Each row is a point on a tangle of strands that fork, close into loops and nearly touch. The rows are in no order.
(in the rows, 128 means zero)
Two points are linked if the straight distance between their rows is under 106. Some points are linked to none.
somo: 186; 162; 141; 136; 147; 134; 121; 92; 136; 136; 99; 110; 111; 143; 138; 116; 143; 141; 142; 183; 188; 32
Loled: 107; 98; 107; 142; 103; 175; 144; 65; 101; 179; 156; 152; 122; 113; 138; 105; 152; 77; 161; 115; 128; 121
nen: 135; 163; 131; 101; 87; 100; 76; 110; 154; 116; 131; 135; 128; 152; 117; 92; 137; 185; 118; 168; 91; 145
Rur: 140; 97; 99; 121; 85; 115; 122; 43; 100; 157; 79; 147; 121; 139; 108; 142; 134; 109; 136; 156; 130; 144
vasi: 123; 160; 177; 111; 135; 115; 148; 153; 137; 108; 192; 121; 132; 126; 114; 121; 150; 219; 126; 168; 106; 130
kefav: 146; 141; 70; 168; 152; 127; 124; 112; 138; 65; 162; 113; 110; 191; 103; 104; 116; 116; 106; 103; 142; 107
toku: 131; 135; 158; 140; 151; 157; 172; 131; 140; 154; 102; 112; 121; 134; 98; 166; 157; 179; 136; 118; 133; 84
tipe: 168; 161; 154; 140; 143; 173; 129; 100; 141; 186; 103; 115; 128; 131; 118; 111; 164; 141; 149; 183; 169; 49
Lutoz: 133; 177; 165; 96; 140; 142; 137; 135; 136; 74; 190; 108; 117; 178; 144; 110; 142; 199; 142; 169; 123; 113
giba: 101; 109; 142; 105; 148; 149; 193; 111; 112; 150; 84; 108; 126; 142; 118; 184; 146; 158; 159; 105; 149; 159
febu: 133; 108; 146; 105; 148; 67; 146; 216; 66; 128; 141; 117; 122; 103; 142; 150; 87; 95; 113; 118; 89; 167
zipip: 134; 148; 112; 127; 75; 101; 103; 69; 163; 98; 120; 164; 119; 124; 126; 92; 126; 149; 114; 177; 113; 157
pif: 137; 83; 170; 119; 136; 141; 134; 129; 101; 160; 134; 146; 133; 108; 155; 87; 75; 42; 132; 116; 122; 157
Vebe: 109; 119; 170; 98; 129; 87; 139; 223; 85; 90; 141; 114; 121; 93; 134; 166; 78; 78; 114; 116; 116; 151
zolet: 115; 124; 129; 126; 96; 170; 126; 66; 127; 141; 75; 98; 100; 104; 107; 153; 154; 108; 163; 118; 172; 71
kibu: 103; 116; 120; 111; 130; 144; 90; 147; 143; 175; 64; 126; 152; 119; 145; 150; 127; 97; 128; 76; 113; 136
rodin: 131; 107; 145; 139; 151; 176; 111; 132; 160; 200; 136; 139; 165; 134; 125; 103; 149; 157; 118; 140; 110; 133
parat: 147; 167; 123; 114; 135; 130; 81; 122; 150; 62; 181; 153; 133; 188; 175; 96; 107; 132; 99; 149; 111; 129
Mizuf: 131; 163; 128; 130; 103; 138; 128; 99; 160; 78; 133; 117; 90; 151; 121; 116; 130; 155; 146; 146; 144; 100
Ronuk: 140; 69; 102; 132; 78; 131; 94; 80; 118; 125; 137; 163; 110; 168; 97; 99; 132; 114; 158; 178; 131; 98
lenod: 118; 150; 125; 147; 168; 149; 146; 116; 140; 193; 104; 84; 138; 121; 100; 160; 149; 153; 125; 103; 142; 134
Bado: 131; 160; 139; 136; 142; 110; 135; 177; 120; 157; 156; 118; 123; 93; 127; 115; 110; 191; 106; 123; 101; 137
totip: 99; 107; 146; 115; 122; 89; 105; 200; 107; 64; 152; 122; 117; 87; 126; 168; 70; 87; 97; 83; 136; 139
Lib: 93; 98; 163; 85; 150; 146; 169; 142; 109; 125; 159; 149; 141; 100; 169; 136; 86; 136; 141; 99; 133; 209
duvet: 134; 90; 175; 161; 138; 180; 150; 123; 141; 195; 112; 157; 179; 142; 113; 132; 173; 160; 137; 159; 121; 87
sif: 169; 122; 149; 140; 139; 107; 91; 148; 162; 91; 156; 144; 126; 143; 140; 60; 79; 86; 91; 162; 116; 140
Nas: 105; 94; 106; 129; 85; 158; 108; 69; 116; 149; 94; 134; 110; 127; 106; 158; 174; 78; 167; 127; 170; 69
tetin: 147; 97; 92; 144; 108; 143; 78; 105; 123; 110; 160; 150; 122; 203; 101; 88; 152; 112; 153; 162; 146; 95
gur: 115; 139; 80; 116; 132; 83; 150; 152; 129; 146; 149; 60; 112; 105; 125; 164; 157; 157; 127; 133; 139; 182
Kod: 162; 116; 136; 156; 122; 82; 123; 122; 164; 104; 85; 190; 119; 84; 133; 86; 93; 77; 103; 158; 111; 171
tori: 122; 77; 135; 145; 148; 199; 164; 125; 84; 192; 144; 188; 171; 130; 144; 123; 123; 133; 145; 114; 100; 130
rumib: 109; 89; 144; 117; 101; 180; 129; 74; 120; 169; 137; 144; 126; 133; 117; 120; 134; 125; 156; 128; 111; 126
pegip: 142; 161; 120; 115; 108; 81; 172; 110; 124; 129; 115; 90; 66; 100; 108; 167; 134; 178; 152; 162; 154; 124
mebap: 97; 124; 145; 116; 107; 177; 152; 87; 140; 128; 101; 106; 97; 101; 109; 176; 140; 128; 168; 94; 149; 86
Purag: 92; 107; 166; 106; 129; 179; 202; 77; 117; 132; 89; 131; 132; 122; 134; 168; 152; 131; 179; 90; 134; 123
pila: 109; 126; 120; 125; 116; 128; 141; 128; 120; 112; 156; 126; 98; 114; 122; 138; 92; 153; 139; 105; 128; 146
bizo: 158; 74; 134; 130; 141; 154; 92; 142; 124; 140; 145; 148; 97; 151; 123; 101; 176; 112; 180; 184; 168; 34
pegum: 132; 115; 103; 107; 129; 124; 117; 70; 90; 180; 75; 123; 131; 142; 122; 141; 120; 124; 138; 120; 124; 178
gozi: 124; 149; 85; 151; 118; 114; 112; 104; 130; 110; 92; 92; 108; 147; 74; 172; 133; 130; 115; 102; 159; 93
bir: 115; 104; 160; 106; 119; 130; 75; 154; 150; 135; 136; 157; 142; 111; 142; 108; 80; 126; 101; 117; 100; 132
romef: 139; 164; 123; 141; 116; 48; 122; 207; 162; 28; 134; 112; 139; 91; 149; 116; 155; 66; 104; 166; 139; 131
fut: 163; 104; 166; 137; 153; 168; 142; 109; 142; 191; 117; 132; 147; 144; 101; 115; 169; 153; 153; 177; 146; 69
garo: 143; 154; 100; 131; 149; 94; 128; 142; 102; 80; 145; 49; 105; 160; 66; 153; 165; 159; 121; 108; 143; 97
Tem: 158; 141; 87; 144; 128; 143; 99; 92; 141; 94; 143; 136; 109; 213; 126; 110; 137; 110; 120; 156; 150; 90
Paniz: 158; 190; 72; 165; 153; 101; 72; 91; 161; 113; 98; 123; 164; 193; 140; 142; 141; 109; 86; 133; 170; 93
Luraz: 138; 99; 149; 126; 160; 149; 131; 167; 98; 166; 126; 148; 138; 123; 138; 111; 62; 78; 120; 99; 100; 148
perur: 143; 167; 82; 138; 168; 94; 128; 159; 105; 89; 174; 51; 107; 147; 104; 131; 171; 159; 111; 120; 132; 139
Duvu: 131; 105; 149; 135; 141; 185; 102; 142; 140; 180; 183; 169; 162; 129; 128; 89; 126; 147; 126; 139; 104; 114
nev: 133; 185; 131; 141; 165; 134; 121; 137; 165; 157; 140; 66; 134; 126; 114; 126; 148; 161; 112; 106; 159; 139
Nufa: 144; 137; 75; 149; 133; 124; 132; 108; 124; 82; 140; 99; 88; 174; 69; 136; 123; 137; 122; 104; 152; 103
fup: 133; 173; 134; 101; 144; 127; 98; 128; 135; 68; 187; 110; 123; 195; 148; 110; 132; 174; 118; 159; 96; 133
Netus: 179; 191; 113; 142; 133; 100; 122; 99; 133; 113; 91; 117; 102; 155; 125; 131; 137; 155; 119; 178; 162; 38
vani: 100; 117; 162; 102; 142; 104; 156; 191; 153; 144; 162; 98; 145; 85; 159; 153; 129; 150; 124; 129; 115; 193
petu: 132; 143; 143; 103; 120; 106; 89; 152; 143; 122; 141; 121; 151; 149; 119; 94; 135; 183; 92; 147; 79; 139
vud: 92; 107; 120; 80; 137; 136; 161; 137; 98; 114; 110; 132; 114; 114; 158; 146; 87; 115; 158; 81; 124; 203
Fivit: 158; 146; 53; 164; 143; 122; 82; 87; 147; 93; 118; 131; 151; 211; 112; 136; 155; 99; 106; 147; 174; 84
vezi: 107; 135; 124; 141; 157; 142; 116; 144; 160; 187; 75; 99; 145; 105; 134; 163; 131; 122; 116; 80; 131; 149
fureb: 121; 118; 165; 155; 167; 139; 189; 172; 122; 162; 139; 140; 166; 124; 130; 153; 125; 208; 105; 112; 96; 147
fele: 103; 93; 150; 97; 118; 151; 141; 110; 117; 120; 138; 159; 139; 130; 114; 151; 112; 160; 146; 118; 97; 139
Zag: 81; 102; 184; 96; 140; 139; 156; 154; 148; 119; 174; 128; 154; 72; 168; 153; 104; 146; 141; 119; 136; 200
nogo: 160; 208; 84; 149; 147; 91; 84; 113; 150; 109; 119; 103; 141; 166; 134; 124; 150; 144; 86; 141; 145; 111
Denu: 100; 123; 96; 99; 141; 135; 166; 130; 107; 142; 97; 113; 118; 130; 148; 170; 122; 146; 157; 89; 135; 186
lefos: 138; 109; 166; 165; 177; 164; 149; 156; 157; 186; 132; 127; 175; 131; 116; 127; 135; 171; 93; 106; 96; 152
dep: 133; 113; 132; 88; 109; 139; 130; 88; 84; 187; 77; 158; 146; 107; 194; 99; 115; 102; 152; 123; 98; 166
Zosid: 110; 143; 88; 146; 125; 84; 120; 169; 148; 46; 159; 97; 100; 94; 117; 146; 120; 102; 98; 94; 138; 146
Tevan: 119; 102; 137; 83; 134; 145; 128; 85; 112; 187; 85; 143; 151; 137; 152; 116; 137; 129; 139; 126; 100; 185
zire: 135; 130; 106; 144; 118; 57; 117; 217; 125; 44; 157; 71; 126; 76; 124; 140; 143; 68; 105; 122; 126; 133
Zaf: 133; 136; 153; 123; 119; 155; 100; 132; 143; 123; 176; 154; 153; 145; 124; 87; 111; 180; 116; 146; 104; 105
Zuti: 128; 96; 106; 135; 72; 127; 109; 76; 133; 108; 135; 184; 114; 138; 116; 99; 117; 130; 132; 151; 108; 131
fenaf: 99; 113; 132; 86; 149; 114; 184; 166; 126; 131; 79; 117; 170; 123; 186; 158; 145; 147; 152; 93; 131; 206
nog: 139; 111; 141; 131; 162; 99; 134; 197; 93; 155; 130; 141; 125; 109; 134; 129; 58; 97; 92; 97; 94; 146
gifek: 127; 87; 147; 101; 110; 147; 116; 99; 112; 185; 109; 154; 143; 118; 180; 81; 127; 42; 141; 115; 99; 162
Dufo: 117; 117; 111; 143; 112; 69; 124; 173; 128; 59; 153; 145; 114; 81; 125; 144; 84; 98; 99; 104; 124; 156
koti: 126; 172; 135; 136; 127; 157; 121; 127; 146; 127; 120; 118; 113; 150; 98; 129; 136; 161; 136; 131; 135; 61
pev: 92; 103; 152; 102; 122; 174; 113; 139; 133; 163; 90; 154; 166; 100; 162; 147; 117; 110; 129; 84; 109; 133
Gage: 153; 145; 107; 166; 128; 99; 101; 164; 158; 128; 107; 126; 115; 88; 134; 115; 88; 97; 89; 112; 122; 122
folig: 132; 107; 96; 166; 100; 169; 147; 67; 107; 138; 153; 153; 95; 109; 113; 99; 109; 92; 149; 115; 146; 114
Sabo: 126; 154; 88; 128; 115; 73; 165; 127; 107; 139; 109; 76; 93; 116; 103; 194; 144; 161; 139; 133; 155; 143
Tiv: 138; 173; 124; 141; 135; 90; 112; 200; 137; 131; 144; 105; 119; 76; 139; 123; 108; 128; 101; 121; 106; 132
Nomop: 94; 87; 149; 94; 119; 191; 136; 107; 114; 154; 103; 179; 182; 118; 183; 129; 136; 111; 152; 82; 109; 142
pidos: 126; 130; 106; 162; 111; 135; 135; 99; 135; 97; 140; 140; 89; 108; 117; 107; 91; 122; 132; 97; 141; 141
sonul: 148; 160; 144; 143; 137; 42; 127; 192; 167; 20; 120; 151; 141; 111; 113; 101; 137; 57; 92; 177; 126; 142
Kubem: 126; 163; 79; 159; 124; 77; 117; 116; 134; 119; 96; 92; 104; 113; 93; 164; 131; 140; 103; 105; 148; 134
getuk: 80; 71; 146; 124; 75; 174; 111; 114; 86; 141; 140; 192; 130; 124; 124; 139; 169; 100; 178; 139; 132; 90
pifo: 78; 96; 134; 90; 95; 187; 162; 78; 71; 148; 126; 182; 163; 126; 176; 126; 147; 88; 174; 88; 131; 115
Punav: 139; 154; 72; 120; 156; 76; 126; 185; 130; 129; 176; 37; 110; 118; 121; 123; 163; 128; 109; 138; 131; 170
Vab: 160; 133; 131; 176; 138; 115; 98; 155; 159; 112; 100; 141; 129; 104; 115; 99; 85; 49; 95; 123; 133; 109
teg: 87; 110; 116; 115; 88; 165; 155; 76; 71; 186; 133; 175; 133; 115; 178; 116; 170; 70; 168; 111; 123; 115
diga: 104; 54; 153; 100; 86; 158; 136; 94; 101; 133; 124; 152; 103; 124; 114; 150; 173; 73; 191; 147; 143; 62
sefaf: 156; 121; 114; 134; 120; 104; 82; 135; 138; 78; 176; 169; 137; 159; 138; 56; 85; 124; 83; 155; 111; 138
finap: 158; 209; 94; 161; 122; 76; 104; 104; 137; 98; 85; 103; 125; 143; 116; 144; 156; 168; 100; 159; 161; 81
bov: 171; 153; 171; 168; 137; 95; 131; 179; 139; 115; 137; 134; 122; 119; 116; 85; 70; 67; 91; 161; 123; 129
Bem: 116; 156; 128; 120; 81; 104; 151; 114; 137; 89; 129; 116; 77; 105; 104; 152; 121; 170; 150; 145; 132; 117
govin: 94; 103; 155; 127; 159; 158; 181; 138; 141; 131; 82; 138; 187; 140; 178; 153; 149; 152; 133; 76; 117; 186
bab: 134; 147; 171; 137; 149; 124; 170; 163; 118; 156; 155; 135; 147; 107; 118; 132; 130; 221; 121; 152; 101; 134

How many points has the smallest loop of links through each point below? Write - if it is on no loop.
fut: 19
Kubem: 8
Lutoz: 12
teg: 15
fele: 6

A fork is a point with three links, a tip a point with one. Leave the first point through the second and follow the links. Name the first fork or tip that comes.
Zuti / zipip: rodin
Rur / pegum: sonul
sonul / romef: Rur
vezi / kibu: Loled
petu / nen: Tem

A tip is a point with one link. Name the tips that can be reached along the links from each point below, in the order of the rows.
somo: nev
nog: Rur, sonul
Lib: vani, getuk, govin

Name the points in between on the shortest way along the links from the first point to the second, in order.
Zosid / Luraz: Dufo, totip, Vebe, febu, nog
Lutoz / gozi: vasi, bab, fureb, lefos, rodin, Duvu, Zaf, petu, nen, zipip, Zuti, Ronuk, tetin, Tem, kefav, Nufa
febu / Rur: nog, Luraz, pif, gifek, dep, Tevan, pegum
Denu / getuk: giba, Purag, mebap, zolet, Nas, diga
finap / Lutoz: Netus, somo, tipe, fut, duvet, rodin, lefos, fureb, bab, vasi
kibu / Tem: vezi, lenod, toku, koti, Mizuf, Bem, pegip, Sabo, Kubem, gozi, Nufa, kefav
